The views of a scene show one set of named points, each view turned or mirrored, and shifted as a whole, with a little noise and some points left out.
In the rows, zero is written as 128.

Scene 1
View 1
Q_506: [165 130 124 114 164 175  97 139 152 142 126 112 135  63 116 121 143 136
  99 101 124 147]
Q_572: [129 107 146  96 154 144 121 133 146 127 135 145 109  64 100  88 144 149
 127 110 141 143]
Q_636: [169 135 112 107 161 185 134 145 156 129 117 113 131  97 103 134 169 109
  98  96 142 134]
Q_883: [128 148 115 112 140 154 151 161 185 148 116 132 135  74 119 118 171 143
 125  63 147 147]
Q_960: [122 122 146 117 152 135 131 141 162 134 130 139 123  68 118  97 149 159
 139  98 129 148]
Q_486: [141 115 145 118 167 151 137 134 152  98 139 137 125 110 110 112 155 139
 129 128 121 143]
Q_161: [200 106 145 130 188 190  38 114 112 140 124  82 124  47 120 126 110 126
  75 135 111 145]
Q_8: [152 123 155 176 179 148 120 113 139 103 115  98 111 113 124 126 146 132
 136 134 120 167]
Q_428: [ 98 120 144 108 149 129 170 138 164 116 126 155 103  92  99  89 171 150
 160  96 158 142]
Q_650: [192 147 103  98 151 196  50 163 166 191 128 107 161   4 135 129 134 146
  61  63 112 142]
Q_262: [147  87 147  93 173 165 130 115 120 103 130 132  94  97  84  99 148 118
 116 139 154 128]
Q_72: [183 143 124 138 171 181  98 138 154 129 122  93 146  92 128 144 143 122
  92 110 109 151]
Q_249: [130 110 154 146 168 144 123 109 124 136  97 105  83  60 105  97 149 131
 137 104 167 157]
Q_472: [166  99 147 113 185 167 107 121 131  90 144 121 120 112 105 117 131 128
 108 156 110 137]
Q_520: [150 124 117  58 144 169 114 167 178 141 157 162 150  55 107 106 151 155
  98  92 119 127]
Q_561: [162 104 164 162 191 159 108 101 117  87 122  93 105 116 110 121 133 122
 125 159 119 153]
Q_680: [142  82 146  66 173 160 132 126 131  86 152 156 105 103  77  92 143 128
 117 149 138 120]
Q_267: [172  94 157 121 184 165  61 115 116 122 137 109 114  53 112 106 111 140
  98 145 108 146]
Q_655: [117 111 151 123 166 138 160 126 149  90 130 142 104 120 101 103 159 137
 149 125 141 144]
Q_127: [111  91 135  55 153 151 179 135 142 106 132 167  87 102  63  82 175 120
 133 113 187 115]
Q_200: [152 107 156 163 187 158 127  99 117  99 100  91  89 114 107 120 148 109
 130 139 147 154]
Q_643: [141 103 155 112 168 151 101 123 139 120 136 130 113  66 111  97 131 149
 122 130 124 146]
Q_292: [127 114 140  92 158 145 134 145 162 115 145 154 125  86 106  97 152 153
 132 112 129 139]
View 2
Q_267: [123 149  96 142 118 138  68 125 183 151 102 122 186 134 124 148 134 140
 137 136 106 108]
Q_655: [ 95 117 136 160 104 147  82  79 150 105 108 118 113 124  71 146  91  96
 114  66 101 119]
Q_650: [144 199 149 117 157 152 152 150 176 182 151 181 164 135 156 108 176 128
 177 158  86 141]
Q_262: [123 126 122 162 101 145  75  91 153 119  92 109 157 142  95 148  80  94
 141  91  79 113]
Q_506: [120 162 133 142 133 147 111 120 162 152 132 153 147 130 116 124 130 116
 150 121  97 134]
Q_636: [116 154 140 157 131 149 115 119 114 138 140 152 130 153 104 114  87  75
 151  98  97 146]
Q_960: [123 147 165 138 118 147 119  93 182 112 119 130 110 125  93 142 135 113
 119  75  90 118]
Q_643: [119 145 125 142 114 142  87 104 180 125 107 123 149 129 105 149 130 124
 124 104  98 112]
Q_161: [119 154  85 144 131 138  70 139 177 181 114 139 207 132 144 133 129 143
 162 172 106 120]
Q_520: [152 185 166 126 130 155 144 133 157 117 132 147 129 159 121 138 145  96
 133  83  82 126]
Q_292: [122 148 152 139 113 146 111 106 162 103 117 126 120 139  90 145 121 101
 114  70  95 120]
Q_8: [ 65 115 105 162 119 135  58  94 154 148 126 135 133 106  86 127 103 128
 121 113 133 128]
Q_127: [145 124 165 162  93 157 115  64 151  87  87 105 118 146  75 151  69  62
 138  50  49 114]
Q_680: [142 139 124 151  97 146  81 106 148  93  92  98 156 162  97 164  88  88
 118  72  82 107]
Q_249: [101 107 134 160 115 148  86  58 194 150  97 129 131  94  85 133 109 125
 152 118  78 117]
Q_561: [ 79 116  85 167 110 132  37 105 154 143 105 118 164 124  94 139  87 128
 122 117 128 120]
Q_72: [ 91 159 116 151 138 142  96 133 133 164 146 161 150 132 115 111 116 114
 145 134 124 144]
Q_572: [131 142 147 141 114 150 107  90 181 116 106 125 132 129  97 147 129 112
 128  87  84 114]
Q_486: [ 97 137 130 153 114 142  85 107 144 114 122 129 125 135  90 139 103 104
 112  79 114 125]
Q_200: [ 77  99 101 176 107 138  50  78 155 149 105 124 152 111  83 128  74 115
 141 120 109 127]
Q_428: [107 123 169 152 108 151 116  62 171  98 113 126  89 116  66 141 110  93
 117  55  82 120]
View 3
Q_161: [ 93 110 158 102  74 106 141 134 149 180 133  92 128  88 136 147 118  88
 101 131  38 143]
Q_127: [142 168 105 149 125 128  88 103 128 128 207 190 128 173 121 138 132 150
 111 128 184 108]
Q_267: [ 97 104 145 104  97 117 145 128 137 154 139 105 128 107 128 134 126  98
 122 121  66 123]
Q_262: [119 136 122 129 112 121 120 123 142 144 180 140 123 151 116 136 123 122
  94 121 143 121]
Q_650: [106 154 148 123  64  75  91  93 119 196 140 141 154  49 183 165 142 114
 153 187   7 129]
Q_960: [127 150 103 143 111 104 123  91 106 127 167 152 148 119 151 128 144 137
 165 143 129 100]
Q_561: [108 115 117 124 100 103 171 138 144 137 149  62 134 128 122 125 116 102
  86 113 133 132]
Q_572: [120 138 115 137 109 115 122 103 117 130 167 155 138 124 137 133 139 125
 149 129 121 105]
Q_428: [139 165  77 168 118 102 127  89 107 114 181 155 150 137 142 130 143 145
 153 133 172 108]
Q_506: [117 147 124 129  87  88 116 105 124 164 153 120 149  97 158 149 136 118
 128 158  83 132]
Q_292: [124 134 108 132 119 103 127  99 106 123 165 123 147 131 146 125 140 136
 150 144 136  96]
Q_486: [126 138 107 132 115  99 133 107 115 131 167  97 149 136 143 128 132 133
 117 147 152 111]
Q_655: [131 147  91 148 117 105 141 109 118 118 176 115 144 149 131 124 131 133
 119 130 176 112]
Q_883: [137 187  85 167  90  74 108  78 104 144 168 139 161  98 173 148 142 143
 149 174 131 121]
Q_472: [110 113 134 104 113 107 129 127 132 144 160  82 139 142 131 129 120 119
  92 141 124 114]
Q_8: [117 135  94 146  92  90 178 124 131 128 145  63 147 109 139 128 123 107
 106 126 136 135]
View 4
Q_561: [123 142  95 105 146 140 175 112 145 130 103 160 128  96 197 132 144 176
  81 161 155 117]
Q_262: [130 140 119  96 155 126 131 120 144 132 153 146 120 113 154 131 101 109
 110 163 144 108]
Q_292: [106 139 122  97 155 168 101 142 175 123 137 122 130 116 149 183 111 133
 123 157 157  97]
Q_680: [123 140 121 103 154 147 113 114 163 129 171 144 116 104 162 156  81  85
 104 156 156  99]
Q_520: [103 122  98  81 162 187  84 147 169 157 164 109 156 124 105 210  85 146
 134 149 178  91]
Q_883: [ 98 136 125  85 149 154 108 159 171 133  98  99 156 118  91 191 128 175
 160 169 166  99]
Q_572: [116 129 118  91 167 160 101 149 158 134 144 125 129 140 148 169 116 139
 121 159 138 102]
Q_200: [128 147 111 103 147 114 173 118 137 128 103 156 124 104 175 111 138 158
 100 169 143 123]
Q_72: [111 123  72  79 139 157 160 122 143 169 116 140 168  96 129 165 119 202
 107 162 194 109]
Q_472: [123 138  91  99 145 155 151 105 153 141 146 157 133  93 181 152 103 139
  84 152 172 111]
Q_127: [120 150 162 101 153 114  91 132 164 111 149 125 115 110 116 152  89  64
 152 170 136  94]
Q_8: [114 144 103  99 142 145 166 125 152 125  87 151 131 103 183 141 149 186
  98 166 155 114]
Q_267: [129 113  72  87 170 166 145 129 129 168 162 154 135 140 185 144 118 175
  71 147 152 117]
Q_506: [114 120  85  85 155 163 131 140 140 167 138 130 157 123 125 170 113 182
 113 157 169 109]
Q_960: [107 139 125  97 165 167  93 158 174 126 133 115 132 133 140 186 124 144
 131 159 145  97]
Q_249: [124 134 123  94 169 118 138 153 135 134 112 131 125 149 147 126 150 164
 119 168 117 115]
Q_636: [113 130 103  86 137 132 144 123 149 155 120 128 162  95  96 160 100 160
 133 168 181 107]
Q_650: [110  88  48  55 169 183 121 162 124 216 160 116 189 155  81 196 104 228
 120 148 187 108]
Q_486: [110 147 116 100 143 157 129 124 175 121 118 133 129  95 163 169 115 144
 112 159 167 104]
Q_643: [119 126 100  93 171 172 110 150 151 147 151 135 129 147 171 167 123 159
 100 151 142 102]
Q_428: [106 153 153 104 157 144  92 156 180  99 107 111 118 122 137 172 131 123
 151 170 135  98]
Q_161: [131 103  47  76 166 154 169 125 108 198 163 161 157 137 160 134 114 202
  67 147 164 125]

In a view up to two points have been moved. Name them for each view, in the order of its rows, or write -.
view 1: Q_960
view 2: Q_636
view 3: Q_292
view 4: Q_561, Q_643
